Each row is a point on a landscape with many valleys, with its height.
From any point a ball takes the steepest step (drop divided by distance) to one of its 5 nearest points. It stops when none of these is lower. Distance is the straight distance between rows; heights are no part of it.
z317 height 7.17: [151 177 116 152 138  90 115 136 116  95 167 121 133 108 131 150 146 100
  93 127 100 107 139 136 116  77 139 124 196 125 121 157 176 193  95 140
 105 154 102  61 107]
z303 height 2.63: [146  95  98 113 161 144 157 145 135 160 154 144 143  92 149 125 131 131
 196 181 159 166  70 185 122 164 210 141 128 142 143 129 129 129 142 128
 144 131  95 126 105]
z903 height 2.03: [ 84 108 158 122 126 139 125 130 118 106  80 120 132 182 120  89  93 150
 135  95 126 157 144  84 155 145  48 137  56 149 115  68  92  44 157 133
 133 120 153 170 152]
z574 height 3.58: [120  94  90 151 135 189 135 158  68 141  37 127 178 120 117  73 110  87
 147 140  87 220  72 150 165 157  89 164 108 115 146  46  97  48  93 176
  86 138  97 100 111]
z443 height 4.85: [103 173 135 126 100 160 107 137 121 106 135  95 125 138 129 142 115  93
  95 113 119 130 139 113 123 136  90 146 105 178 139 108  76  93 106 126
 134 119 156  75 109]
z752 height 3.64: [112  73 125 115 107 167 136 107 106 108  52 169 162 123  76  84 114 167
 187 117  80 170  74 177 165  90 108 115  91  79 147  72 149  61  72 149
  59 145  85 162 156]
z118 height 5.39: [139 154 138 131  98 141 108 129 122 112 106 120  81 121 125 137 145 104
 112 107  72 126 117 126 118 109  80 145 120 190 152 115 127 127  77 133
 141 140 141 104 131]
z120 height 1.16: [ 83 176 133 129 150 159 126 158 123  97 162  95 160 127 145 142 102 109
  70 115 162 121 159 101 118 159 133 120 115 133 118 140  88 113 170 102
 118  98 146  79 113]
z790 height 8.33: [147 171 119 140 156  88 123 134 145 123 191 101 155 129 141 142 134 109
 110 121 130 119 150 126 120  82 151 136 136 107 135 159 155 153 119 113
  98 134 125  72 110]
z592 height 3.33: [141 102 130 124 106 154 123 130 103 121  65 162  69 109 106  98 149 112
 178 127  44 156  62 165 147 129  82 156 128 161 157  85 152 112  52 137
 146 147 127 138 127]
z798 height 2.85: [152  75 105 115 157 109 160 148 128 165 146 179  99 104 132  94 147 145
 198 168 134 147  88 188 106 174 185 134 155 141 133 140 144 157 136 135
 166 121  86 149  97]
z401 height 6.41: [140 134 109 156 163 143 120 143 117 140 144 141 167  65 158 146 119  72
  78 164 124 164 129 149 117 205 164 110 173 121 103 125  90 179 184 146
 127 102 132 100 101]
z373 height 3.20: [128 124 109 130  95 204 111 157  80 135  71 133 157 111 126 107 113  71
 134 126  77 188  66 138 143 160  73 165 105 145 145  56  95  51  70 169
 108 141 124  72 104]
z104 height 9.23: [130 191 110 121 160  79 101 110 159 123 199  67 185 147 153 149 140 122
 105 106 173 100 169  86 125  79 157 145 124  79 118 167 139 121 119 108
  79 122 123  79 127]
z44 height 1.18: [111 119 135 110  98 101 105  65 161 160 129 124 131 184 124 164 125 188
 126 133 188  74 186  68 135 114 122 113 107  75 117 150 121 116 149 122
 135 129 133 220 189]
z872 height 9.19: [134 187 142 121 167 103 122 101 158 114 192  71 146 157 159 134 130 133
 118 126 172 119 167  81 133 109 134 155  83 117 143 172 124 114 133 109
 135 106 141  94 133]
z766 height 4.38: [172 143 115 138 110 132 136 135  93  75 126 180  67  91 108 129 150 104
 171 153  56 104 110 163 128  64 149 121 194 113 148 167 207 188  48 120
 141 171 117 106 120]
z287 height 1.85: [114  85 139 121 119  90 137 109 142 148 118 150 134 169 104 136 112 198
 100 102 173  79 159 117 115 133 125  97 133  91  90 134 126 144 183 122
 130 122 129 194 173]
z382 height 4.13: [172 140 128 137 154  78 143 134 140 119 153 135  75 132 137 119 139 139
 134 143 119 119 138 138 119 109 146 151 158 152 146 176 173 178 136 108
 185 138 138 131 114]
z900 height 3.79: [103 150 131 156 120 169 101 157 100 129 120 104 150 111 147 142 112  79
  61 125 117 154 132 116 124 173 104 120 155 153 120 107  84 139 156 144
 130  98 145  86 102]
z956 height 6.04: [144 194 132 164 147  98 112 149 133  91 172  99 139 152 124 141 124 113
  57 109 143 106 164 103 105 111 119 130 172 143 103 178 153 180 153 119
 135 121 151  84 125]
z80 height 3.34: [148 130 139 124 147  89 143 127 164 149 153 112 135 134 147 138 131 141
 140 129 164 117 139 124 110 119 168 131 115 127 134 147 135 150 158 118
 147 125 125 131 122]
z240 height 4.04: [168 136  93 152 184 134 138 147 109 116 161 152  76  78 148  87 152 103
 180 177 105 150  67 175 120 134 150 155 207 142 156 171 176 175  79 119
 179 158 103 114  83]
z494 height 2.44: [ 84 115 153 127 109 149 105 130 118 116  73 122 134 160  97 119 120 133
  85  64 111 139 144  98 130 124  50 120 108 132 116  85  91  69 128 128
  88 131 146 133 151]
z654 height 8.77: [188 176 150 157 150  58 122  97 155  83 177 104  81 194 125 136 139 168
  89 108 154  72 192  71 128  88  93 135 117 120 108 194 190 165 135 120
 171 117 157 138 156]
z39 height 4.36: [131 127 131 110  81 181 115 135 111 120  85 134 119 112 124 129 146  97
 137 106  73 142  82 152 146 112  78 147 125 165 163  87 119  90  46 147
  98 152 121  88 127]
z938 height 3.93: [137 115  85 124 128 211 127 165  81 164 110 137 173  83 138 124 110  73
 128 161 114 188  43 180 153 184 144 139 146 106 156  95 100  97 101 154
 114 127 108  66  81]
z565 height 5.87: [185 162 135 149 182  36 133 114 151 118 194 121 138 133 157 107 157 125
 160 147 127 126 141 131 121  66 171 149 151  98 121 185 200 163 115 129
 116 150 126 101 116]
z935 height 4.05: [ 93  89 120 136 132 113 138 146 117 143 134 140 172 122 111 142 120 145
  93 102 158 114 154 139 108 140 158  75 169 106  76 120 108 149 176 125
  88 125 115 155 137]
z567 height 3.01: [128  98 136 143 132 106 142 152 129 155 123 143 118 133 118 123 129 141
 114 122 144 116 146 137 102 157 144 100 154 140 111 128 129 162 184 132
 141 121 120 154 119]
z418 height 4.52: [105 208 138 155 118 160 105 143 111  74 162  98 132 140 142 146 129  82
  25 108 130  99 165  77 115 146  74 137 158 155 112 137 101 129 139 126
 133  93 159  62 120]
z741 height 4.56: [ 97 142 104 136 182 110 119 142 138 120 187  98 168 133 125 157 107 141
  69  90 194  96 174  99 109 149 159  97 163  85  76 170 102 141 192 103
  80 102 129 109 136]
z988 height 4.16: [129 133 146 114 116 117 126 110 158 142 123  93 120 150 144 140 127 145
 148 137 154 118 138 117 134 120 124 140  82 162 144 129 111 107 131 121
 158 125 140 160 130]
z300 height 4.15: [145 151 127 128 128 156 115 151 127 126 140 113 112 110 161 128 146  89
 144 142 105 144  77 155 125 125 117 163 135 178 161 127 131 122  82 125
 152 129 128  86  92]
z94 height 3.17: [113  86 138 122 114 136 120 119 125 138  65 135  83 148 118  93 119 145
 197 124  75 172 105 134 142 138  65 167  73 172 151  80 115  84  96 152
 131 134 128 162 137]
z256 height 3.09: [103 123 136 136 137 153 132 164 106 135 113 120 141 118 134 125 111 124
  77 124 150 142 144 110 119 193 117 123 120 154 100 115  90 131 201 137
 146  85 143 122 112]
z615 height 2.64: [ 72 124 144 101 163 146 153 127 143 130 144 132 152 181 150 121 111 172
 131 143 205 108 167  88 125 187 140 123  62 147 103 118  83  63 235 127
 165  92 147 183 152]
z298 height 3.94: [ 70 170 137 120 120 183 131 149  97 106 136  88 136 138 146 147  94  96
 101 117 130 129 147  80 131 163  89 145  81 157 129 102  54  59 144 116
 127  89 172  85 107]
z440 height 3.98: [134 115 156 146 103 121 111 120 131 122  81 129  43 150 129 113 134 135
 151 122  81 135 118 124 146 130  68 159  89 202 141  93 118 111  84 130
 157 125 160 165 145]
z787 height 2.28: [ 94  93 159 147 125 135 123 147  99 124  53 119 137 156 104  85  95 127
  99  80 115 158 150  88 147 159  45 125  92 146 111  70 104  71 160 154
 123 103 135 159 125]
z245 height 5.27: [127 178 131 148 117 120  97 158 115  81 150 109 111 157 109 158 130 122
  30  80 132  67 168  84 117 107  85 109 181 139  96 154 144 169 134 127
 103 130 156 108 144]
z801 height 4.50: [111 140 129 124 106 157 120 149 110 128 101 120 163 111 127 136 124  90
  89 110 104 143 115 129 124 123 104 120 139 142 132  90  89 114 106 142
  97 126 125  82 105]
z778 height 4.37: [ 93 177 123 133 142 121  95 144 140 102 164  92 158 148 119 171 116 123
  60  85 167  89 167  94 116 117 118 104 160 107  86 153 119 137 159 106
  86 116 137  86 139]
z450 height 3.76: [ 87 112  96 106 151 167 149 153 103 153 131 121 197  98 139 135  94 101
 114 135 143 175 118 139 116 189 184 102 112 114 119 103  52  90 185 120
 103 121 136  96 119]
z941 height 6.54: [ 99 194 120 123 135 131 103 142 124 101 178  87 168 133 119 158 130  93
  68 105 132 101 158 103 121 100 123 135 156 126 134 157 107 123 112 103
  90 134 125  47 108]
z276 height 5.04: [140  67 118 130  96 147 135 147  79 125  88 179 130  82  95 104 129 123
 129 140  77 144 100 182 134 118 125  92 182 107 113 104 157 175 106 139
  95 133  89 145 102]
z968 height 2.50: [165 165  88 135 116 194 122 158 104 120 128 123 147  79 154 141 143  69
 124 176  99 150  50 163 125 136 132 147 174 134 164 117 133 122  70 147
 124 144 104  49  87]
z521 height 3.31: [147 101 115 133 132 146 129 159 102 138 103 167  90  81 121 100 143 103
 162 148  94 161  81 178 129 140 144 126 176 156 144 129 153 168  95 139
 158 142 102 133  98]
z679 height 5.88: [142 171 163 147 126 127 117 116 142  99 151 102  67 167 145 132 127 139
  97 102 144 100 153  94 130 136  71 145  91 191 120 133 127 122 131 132
 177  88 176 141 135]
z136 height 5.21: [111 149 122 113 120 151 128 140 137 139 139 100 174 110 134 154 124 109
 118 118 146 131 119 128 126 103 144 134 113 126 147 128 101 119 112 115
  98 133 126  84 111]
z343 height 3.63: [162 105  96 147 167 116 151 154 125 139 168 165 117  49 143 115 145 107
 167 180 130 166  88 196 100 163 209 127 203 129 118 145 158 193 115 153
 139 133  90 115  86]
z853 height 5.01: [144 137 123 113  95 161 119 136 128 116 123 137 125  91 106 142 146 109
 143 122  89 120  87 166 132  81 131 122 151 136 154 126 161 146  66 126
  97 145 111  97 106]
z171 height 7.23: [128 180 115 173 179 130 130 153 118 108 173 110 151 108 155 142 113  85
  32 130 163 126 167  91 103 202 139 107 161 121  87 151 106 175 212 137
 140  80 155  76 106]
z269 height 2.71: [109  81 104 108 146 174 168 168 117 171 118 148 177  88 133 103 119 128
 180 165 157 185  69 185 130 177 203 125 105 125 134  94  88  99 160 137
 120 138 111 131 121]
z820 height 0.93: [128  86  97 107 122 153 160 135 130 154 154 150 203  91 115 131 128 147
 165 143 167 160 104 187 132 116 223  89 124  81 112 116 115 112 137 120
  65 145  84 133 128]
z584 height 3.48: [145  99 125 125 157  69 143 114 167 152 166 145 139 130 134 139 156 173
 131 148 189 113 162 150  90 139 187 104 133 113 105 156 144 160 179 126
 132 133 109 160 131]
z404 height 3.41: [112  98 117 133 124 170 122 168  92 159  67 135 154 105 117  84 114  87
 134 144  85 199  96 154 146 184  99 147 138 134 129  75 110 108 129 160
 120 123 102 125  97]
z266 height 5.76: [147 147 109 115 115 163 126 119 131 128 121 114 100 124 150 127 143 105
 199 151 107 133  41 162 144 115 124 175 116 169 189 125 150  96  37 125
 160 153 123  97 111]
z129 height 1.87: [123 156 157 120  89 103  99  84 156 109 114 123  94 161 108 159 130 139
 111  97 113  87 152  98 136  83  82 126 111 137 141 127 136 114  92 116
 107 143 145 152 169]
z111 height 3.15: [ 98 104 139  86  98 149 138 104 144 159 111 130 173 129 111 146 121 151
 159 117 130 126 112 140 151  78 136 107 102  94 146 102 123  77 109 121
  94 149 113 158 152]
z628 height 2.61: [111  90 130 125 150 129 144 153 129 169 120 150 152 120 138 113 124 136
 145 146 159 145 124 154 104 186 162 124 122 148 104 124  97 132 198 137
 144 109 129 152 110]
z475 height 5.19: [181 171  99 171 203  95 136 153 127 126 183 110 112  90 169  90 149  83
 163 175 113 164  84 167  96 132 156 163 191 151 141 174 167 185 113 129
 175 143 127  68  80]
z73 height 2.45: [ 61 145 127 119 137 166 124 144 101 117 143 102 187 128 124 148  89 111
  82 102 176 118 155 100 129 152 139  92 129 106  90 133  70  93 177 106
  95 101 151  90 132]
z507 height 6.47: [147 138 136 151 103 158  99 152  78 135  80 134 104 103 146 117 133  55
  88 157  63 158 107 129 132 146  65 149 183 170 121  99 118 168  97 171
 159 129 130 116  97]
z498 height 4.71: [100  89 129 133 108 152 123 148  89 138  83 142 186 119 108 122 109 125
 118  99 118 158 108 153 126 119 132 101 138 108 120 102 104 103 137 126
  80 128 101 129 112]
z162 height 1.86: [125  82 118 112 125 140 158 145 132 155 128 153 150 101 118 118 130 135
 164 138 139 149  87 175 137 131 176 112 123 114 136 114 138 136 128 126
 100 138  96 132 113]
z947 height 3.51: [ 91 139 130 105  93 174 106 138 114 128 108 101 147 130 130 131 119  95
 119 102 112 145 114 117 132 121  84 144  87 157 147  85  78  66  91 124
 115 136 150  86 117]
z45 height 2.90: [130  90 136 119  98 132 146 124 122 134  87 159  98 113  96 111 140 144
 175 133  83 137  88 172 147 110 128 121 129 131 139 109 150 143  90 131
 131 142 107 159 131]
z388 height 3.50: [135 100 163 165 128 129 127 150 115 127  93 139  83 170 116  89 118 160
 100 100 130 121 156 113 134 171  56 127 110 175  99 102 111 132 171 152
 171  96 154 173 144]
z669 height 2.41: [145  89 156 118  98  88 133  90 140 144  92 160  70 178 101 124 132 193
 129  99 118  78 155 101 136 128  87 117 100 113 115 138 128 138 152 125
 176 135 156 209 187]
z717 height 4.42: [138 156 139 159 169 128 135 138 137 107 156 114 114 146 155 126 121 133
  97 128 167 114 160 108 109 171 129 127 122 175 106 155 124 148 182 125
 179  74 152 119 115]
z611 height 4.23: [176 114 114 130 146  77 164  89 161 145 178 135 144 100 136 134 156 158
 194 171 156 123 112 153 137  90 213 128 140  69 146 165 188 160  91 127
 104 137  84 129 111]
z181 height 6.07: [161 150 150 118  80  92 103  49 164 122 113 120  78 141 125 159 155 140
 156 126  81  99 141  95 141  68 108 151  91 113 154 141 139 136  61 120
 140 153 150 160 170]
z43 height 2.83: [ 76 114 126  98 131 125 126 136 136 146 136 113 175 139 118 145 112 153
 103  92 176 113 146 112 135 124 143  90 118  99 113 128  97  89 169 100
  95 120 126 160 144]
z836 height 2.55: [101 102 150 133  96 125 115 139 105 127  79 135 122 146  87 126 111 139
  83  67 106 107 149 113 133 115  73  93 152 124 100 118 126 138 144 127
 103 131 139 147 167]
z991 height 3.02: [181  70 107 123 168  94 164 139 139 148 189 216  92  92 130  83 167 153
 199 186 157 137 114 202  89 170 221 126 175 107 126 145 164 185 133 141
 145 147  84 154 102]
z710 height 6.06: [143 172 125 143 122 121 122 144 133  97 138 120 115 107 136 143 143 102
 109 127  98 119 130 136 117  80 127 134 167 146 144 146 146 173  91 125
 128 139 120  82 110]
z328 height 5.15: [106 159 153 122  70 144  91 132 118  95 108 130 106 129 108 149 148 104
  77  82  91 105 150 115 111 100  57 127 131 174 125 100 104 120  64 141
  85 136 146  95 147]
z316 height 6.66: [135 171 138 117 117 111 114  95 161 126 160  88 122 136 148 141 141 117
 132 117 121 113 131 112 133  75 127 145 100 138 159 141 132 114  81 106
 129 142 134  93 122]
z571 height 2.36: [ 97  75 148  98 120 116 136 119 136 150  83 137 135 170 129 100 118 183
 168 129 149 142 140 117 137 159 117 137  53 134 124  90 109  75 174 140
 148 121 128 210 157]
z572 height 5.94: [ 89 178 168 101  81 147  78 108 132  98 137  99 113 170 125 147 136 141
  83  71 131  77 181  62 122 113  54 131  90 149 126 110  78  52  84 106
  88 123 176 115 158]
z412 height 7.16: [166 168 141 153 107  61 107  65 154  92 141 125  51 187  98 171 141 169
  95 100 109  55 189  59 149  75  84 143 129  94 109 177 184 169 104 109
 140 143 173 157 196]
z972 height 8.57: [138 144  92 133 137 121 135 131 127 116 178 120 178  91 121 149 141 105
 110 117 124 125 116 154 123  91 180 111 171  95 116 150 152 163 111 108
  67 150 100  74 101]
z360 height 3.43: [163  91 133 114 127  74 151 123 142 143 147 163  88 133 126 110 137 155
 151 138 129  98 140 140 113 113 176 120 141 118 130 154 162 184 138 126
 158 140 102 168 115]
z683 height 7.48: [154 171 139 144 147  69 123 120 157 114 169  93 129 150 148 149 132 148
 104 110 151 109 164 100 119  76 123 144 130 128 121 177 165 163 113 114
 132 130 141  95 126]
z358 height 6.05: [148 147 133 112  83 130 118  73 144 108 123 137  99 122 114 147 149 132
 160 127  75 101 105 143 145  61 128 143 124 121 172 127 172 128  35 112
  98 163 120 120 135]
z526 height 2.91: [111  75 139 106 109 149 135 105 136 143  62 133 128 140 104  98 132 138
 188 112  77 169  93 151 160 109  97 149  69 142 156  78 129  76  77 142
 110 156 116 164 159]
z873 height 5.45: [155 158 130 157 163  78 140 150 139 112 166 113 118 115 142 147 135 106
  88 129 149 111 168 114  91 135 161 116 170 124 109 161 156 199 169 131
 138 120 131 102 113]
z258 height 5.86: [138 200 104 163 167 155 114 140 113 114 169  95 146  81 177 145 109  42
  65 180 117 147 139 122 114 192 139 126 154 140 137 146 105 160 165 135
 151  92 141  37  87]
z699 height 2.38: [ 62 166 115 121 159 177 146 144 120 111 163  85 164 133 144 145  86 112
  86 132 178 130 172  86 139 188 157 118  77 127 110 148  46  63 209 103
 132  85 157  91 129]
z359 height 3.06: [137  79 147 124 124 103 129 128 120 133  67 172  71 142 111  83 126 159
 172 120  89 135 120 142 131 145  89 154 122 162 126 105 129 136 138 143
 170 120 130 178 128]
z520 height 3.56: [ 88 168 138 115 154 141 145 120 156 124 160  87 155 164 155 131 114 137
 127 135 189 115 156  84 138 149 154 135  69 144 121 138  99  77 195 113
 140  97 151 129 131]
z800 height 2.65: [ 99 112 131 129 105 168 124 141  95 129  55 114 147 139 114  98 109 102
 136  93  90 183 117 132 141 145  63 150  82 151 131  66  89  51  94 154
  99 128 124 113 119]
z329 height 3.26: [159  67 127 103  98 126 157  92 136 147 131 188 100  98 118 118 146 183
 214 164 111 121  94 179 136 101 183 111 116  60 150 132 177 147  91 132
 114 145  93 199 129]
z884 height 5.44: [186 115 120 138 146  91 145 138 125 108 166 184  90  89 111 117 154 127
 170 158 100 116 120 172 122  91 185 115 198  98 133 165 206 196  97 112
 145 148  96 129 104]
z430 height 2.18: [122 100 149 126 151 125 154 128 156 152 137 145 117 183 135 121 124 190
 124 136 196  80 162 124  97 168 134 120  95 137 102 132 111 119 226 140
 174 106 135 187 156]
z534 height 3.11: [153  44 140 106  92 109 154 106 107 125  81 207  73 113  92  93 138 170
 198 127  61 118 108 160 137 108 138 123 140  88 125 121 173 167 115 120
 147 137 108 187 142]
z79 height 1.99: [117 115 125  99 148  98 119  97 182 164 166 109 167 167 145 159 124 184
 124 142 238  87 189  78 108 138 169 112 114  63 102 150 126 103 197 120
 119 119 123 192 169]
z186 height 3.42: [131 103 120 103  82 167 130 113 143 134  95 139 124 115 110 131 143 138
 191 129  95 133  63 176 157  96 133 133  95 128 167  98 148  94  53 137
 101 143 112 139 137]
z477 height 4.91: [157 145 141 133 113  62 126  50 156 133 135 124  73 159 119 161 153 144
 147 127 113  78 171  90 137  72 130 135 126  95 145 161 181 157 107 125
 137 154 144 163 169]
z484 height 2.66: [128  50 117 118 114 154 162 137 112 141  60 168 144 116 105  79 112 152
 189 133 100 171  71 186 151 139 127 130 114 115 148  88 137 108 108 153
 119 136  82 159 116]
z602 height 2.43: [166 131 131 133 110  98 127 116 109  85 119 156  50 116 116 124 150 115
 148 132  66 102 130 135 136  70 132 143 177 137 144 154 177 189  84 110
 164 152 128 120 147]
z842 height 3.45: [105 153 145 104 121 127 128 116 153 132 144  94 142 153 144 142 119 147
 118 122 175 118 157  94 127 132 133 124  80 147 124 131 103  93 159 112
 131 111 145 143 132]
z823 height 2.76: [102  80 112  82 146 155 147 149 130 169 116 134 171 145 158 114 111 137
 195 175 154 179  96 145 139 161 159 148  62 143 143  91  93  64 163 135
 141 135 128 157 134]
z33 height 5.03: [117 140 155 123 116 136 120 104 145 123 115 113  78 168 136 119 129 163
 147 118 144 110 152  88 143 143  89 146  72 175 137 112 115  96 137 133
 169 103 164 171 152]
z847 height 2.56: [105  70 119 118 129 143 147 145 117 165  77 135 172 135 116  99 104 139
 156 125 122 168 114 154 133 161 120 121  90 137 131  98  99  92 164 148
 123 123 112 163 119]
z967 height 3.19: [ 61 121 121 123 134 184 139 160  83 132  98 108 182 136 138 109  81  99
 119 132 127 181 134 103 144 193 110 124  71 138 118  83  49  55 181 136
 128 111 144 114 112]
z569 height 3.10: [136 126 118 106 139 100 138  97 159 156 177 126 176 119 131 146 140 163
 145 136 183 121 137 129 111 102 207 104 121  76 131 139 137 129 145 116
  89 140 103 150 137]
z876 height 2.60: [ 96 144 167 171 111 168  94 144 102 101  89 122 116 153 112 113 111 109
  47  79 126 129 157  78 137 174   8 123 120 161 100  89  89  98 150 156
 111  94 156 122 142]
z577 height 6.03: [144 168 127 149 164 113 128 149 131 111 169  87 126 122 154 139 132  98
 116 140 133 131 131 120 109 136 130 148 120 159 141 156 132 140 139 108
 159 112 141  81  97]
z368 height 7.82: [151 174 119 122 163 102 130 119 151 132 181  79 158 128 161 132 131 105
 150 147 159 142 114 136 124 100 158 165 108 123 149 163 145 118 101 116
 130 126 123  60 107]
z253 height 3.99: [167 131 133 141 167  64 147 122 160 136 178 136 125 152 134 126 138 158
 108 121 178  84 179 122  94 131 167 111 145 118  92 172 156 174 194 120
 139 126 128 141 134]
z141 height 4.26: [ 84 149 143  99 111 154 121 126 146 121 136  86 149 145 131 154 112 130
 102 101 150 113 142  96 130 115 118 130  89 140 136 113  81  75 128 104
 102 121 145  93 124]
z121 height 4.17: [191 141 118 131 114 119 138  93 126  90 132 165  62 105 105 122 158 125
 188 148  67 107  99 166 146  59 142 148 169 119 160 167 199 161  51  98
 153 173 123 117 127]
z371 height 5.20: [120 129 120 107 146 132 145 135 145 150 149  95 141 131 166 127 129 124
 170 146 164 152 106 131 128 133 165 143  71 147 160 130 107  99 133 108
 150 124 133 115 123]
z644 height 4.88: [178 172 108 160 152 137 128 149 106 105 152 132  98  83 154 122 146  75
 130 160  97 146  93 158 119 117 130 145 198 145 151 153 163 182  68 143
 164 148 120  77  91]
z556 height 5.34: [170 162 115 163 168  74 130 143 131 108 170 121 113 115 149 107 157 105
 134 152 117 139 115 136 104  84 150 136 171 138 144 170 174 181 106 118
 149 139 130  80  99]
z167 height 2.93: [103  96 143  97  86 115 112  63 157 147  65 128 114 165 109 128 125 169
 167 119 113 139 141  79 162 111  83 130  57 115 159  81 115  68 109 145
 138 143 142 223 186]
z659 height 3.24: [155  97 116 122 132 122 137 136 117 124 106 161  44 112 117  96 149 129
 190 150  88 137  80 168 130 130 126 152 158 155 150 145 149 174  74 117
 187 141 123 149 115]
z236 height 5.38: [139 117  88 154 141 171 141 157 104 162 134 140 165  52 147 130 129  68
 121 176 106 184  66 183 131 189 172 116 172 120 123 114 112 152 144 155
 113 128 113  99  88]
z508 height 2.62: [ 97  77 139 121  99 127 134  99 130 146  65 135 155 148 102 100 115 163
 149 100 116 142 136 110 145 108  90 113  90  98 128  89 117  75 123 123
  87 148 111 180 166]
z150 height 5.29: [137 137 137 137 110 119 116 142 121 118 117 135 123 102 119 141 125 102
 105 121 101 125 125 127 117 104 125 120 166 149 117 137 144 179 124 134
 131 133 125 113 114]
z285 height 3.57: [144 108 118  98 101 108 140  69 165 162 137 132 144 128 131 144 149 170
 192 167 149 128 117 130 149  95 185 123  94  73 161 136 163 136  94 127
 120 154  94 171 141]
z973 height 2.47: [137 131 136 125 126  93 133 100 159 132 149 111 102 173 127 146 132 181
  96 108 182  70 173  92 133 117 115 110 112 111 114 170 143 142 164 116
 151 113 144 169 164]
z994 height 4.66: [154 143 123 137  94 126 126 150  86  76 115 160  89 105  98 152 134  89
  98 125  49 103 129 146 120  78 128 112 199 130 120 134 175 199  72 139
 111 160 118 101 129]
z125 height 2.33: [101  89 136  84 136 124 147 117 153 174 134 140 169 152 138 118 118 172
 154 153 192 111 150 128 105 141 178 113  94 101 111 134 104 117 184 117
 128 124 125 183 152]
z855 height 2.88: [ 50 116 125  98 159 159 145 133 129 139 157 129 183 140 137 135  91 153
 105 130 224 117 165 103 112 185 174  96 108  92  88 146  57  55 219 101
 118 113 154 138 162]
z233 height 3.44: [ 84 129 136 116 136 110 107 124 149 125 158 104 159 150 121 168 110 163
  78  84 186  81 167  94 130 112 126  99 146  99  96 159 130 127 168  96
 101 111 135 147 167]
z277 height 7.47: [165 158 112 163 163  72 138 148 139 105 196 132 150 101 133 135 135 119
 107 133 122 136 156 147 106  90 176 116 204 103 107 170 181 206 125 132
  93 136 109  88 105]
z656 height 2.29: [ 93 114 160 119 114 138 110 117 138 133  91 123 138 171 100 138 109 166
  92  63 161  89 160  89 138 137  77 100 108 114  99 126 102  80 154 113
 117 115 149 167 165]
z663 height 4.33: [138 137 148 145 116 133 112 152 117 111 107 117  84 137 137 129 119 121
 102 114 109 115 135 118 124 136  79 131 129 193 128 110 129 153 131 139
 170 109 152 142 120]
z200 height 7.05: [190 166 149 146 111  65 112  75 137  92 139 137  12 166 103 141 148 152
 121 104  83  72 169  85 141  70  78 148 124 146 134 165 166 173  99 110
 172 154 184 142 179]
z165 height 4.03: [140 170 147 123 133  72 113  82 177 135 168  95 131 177 144 156 148 160
 117 130 177  83 183  58 138 101 117 130  97  84 127 164 152 129 146 117
 139 121 131 163 157]
z88 height 2.81: [125  68 125  91 104 150 134 110 137 163  69 156 140 143 124 100 123 159
 226 160 100 162  70 155 163 123 127 142  59 114 156  71 139  78 104 146
 129 157 113 194 148]
z146 height 2.59: [ 78 165 139 105 146 144 127 136 136 108 170  94 148 156 140 164 106 140
  86 109 202  92 184  74 131 144 143 115 104 121 109 163  91  74 180 100
 115  95 146 118 145]
z410 height 6.08: [149  98 103 153 147 119 152 143 132 137 173 163 157  70 117 134 149 125
 141 144 148 150 112 192 100 138 217  91 173 102 107 135 148 180 153 139
  82 141  98 121 108]
z845 height 5.00: [115 142 117 125 143 154 139 157 128 143 126 103 155 109 152 140 112  98
 129 141 133 158 104 146 133 156 146 136 110 151 129 119  93 110 141 123
 145 110 128  86 100]
z607 height 6.02: [170 162  90 156 135 128 136 163 112  93 156 144 115  75 131 131 150  82
 120 165  97 137 111 168 122  92 163 121 223 109 139 156 190 210  88 141
 125 147  95  85  88]
z305 height 4.53: [118 151 150 130 123 127 119 127 143 121 135 106 104 155 131 130 129 127
 108 106 136 111 144 110 130 118 110 130  98 161 137 127 128 122 122 110
 154 113 157 122 131]
z50 height 2.49: [137 114 133 121 111  92 123  97 142 145 140 123 132 143 112 156 131 164
 130 110 151  94 158 107 122  91 159 105 138  96 111 144 151 155 141 114
 115 136 123 160 162]
z74 height 4.54: [109 130  91 141 144 183 132 155  91 138 137 113 178  87 165 142  97  60
  83 167 122 166 113 135 126 204 146 132 122 121 120 116  63 117 169 124
 135 101 153  58  91]
z678 height 2.34: [ 94 120 147 109  88 113  96  39 155 144  85 123 118 190 114 152 120 188
 136 121 148  93 165  46 146 129  62 111  92  70 120 119 106  71 131 133
 124 134 148 236 227]
z478 height 2.08: [103  86 155 131 105 100 103  85 128 135  85 143 127 180  85 130 113 213
 101  73 146  78 160  90 139 117  65  92 116  76  91 135 114  94 145 122
 113 137 157 212 204]
z599 height 3.29: [152 110 124 107 114 141 145 109 148 141 114 153  94 111 122 122 147 157
 213 157 115 138  66 166 139 106 144 154 118 130 176 125 166 131  64 123
 145 145 105 153 124]
z712 height 5.95: [166 145  98 153 106 172 115 152  93  99 111 168  87  71 126 128 159  65
 122 175  52 142  89 171 138 113 114 125 229 132 134 131 176 199  52 156
 144 161 109 100 109]
z243 height 3.18: [133 117 142 101  98 105 127  63 159 151 117 130 131 131 106 161 144 170
 156 127 129 106 130 123 149  75 153 122 114  80 157 129 151 134 108 111
 107 148 115 179 145]
z563 height 5.22: [155 129  95 157 180 136 123 152 127 159 149 142 150  58 163 123 120  68
 100 192 123 176 103 160 102 212 170 132 190 135 114 148 123 179 161 150
 144 112 123 100  91]
z878 height 2.87: [132  54 124 142 122 131 134 152 104 151  58 168 101 126 107  66 132 126
 161 135  88 165  94 160 129 162 111 145 146 132 130  91 142 155 128 163
 152 115  95 170 116]
z518 height 2.70: [106  86 143 159 136 138 126 160  72 144  57 131 150 131 119  91 100  98
  89 125 117 184 138 115 142 201  64 132 117 138  96  81  96 114 200 169
 129  95 127 145 100]

For each start below, name the point where the ball stops.
z801 -> z903
z150 -> z903
z285 -> z44
z443 -> z903
z790 -> z602
z611 -> z44
z563 -> z820
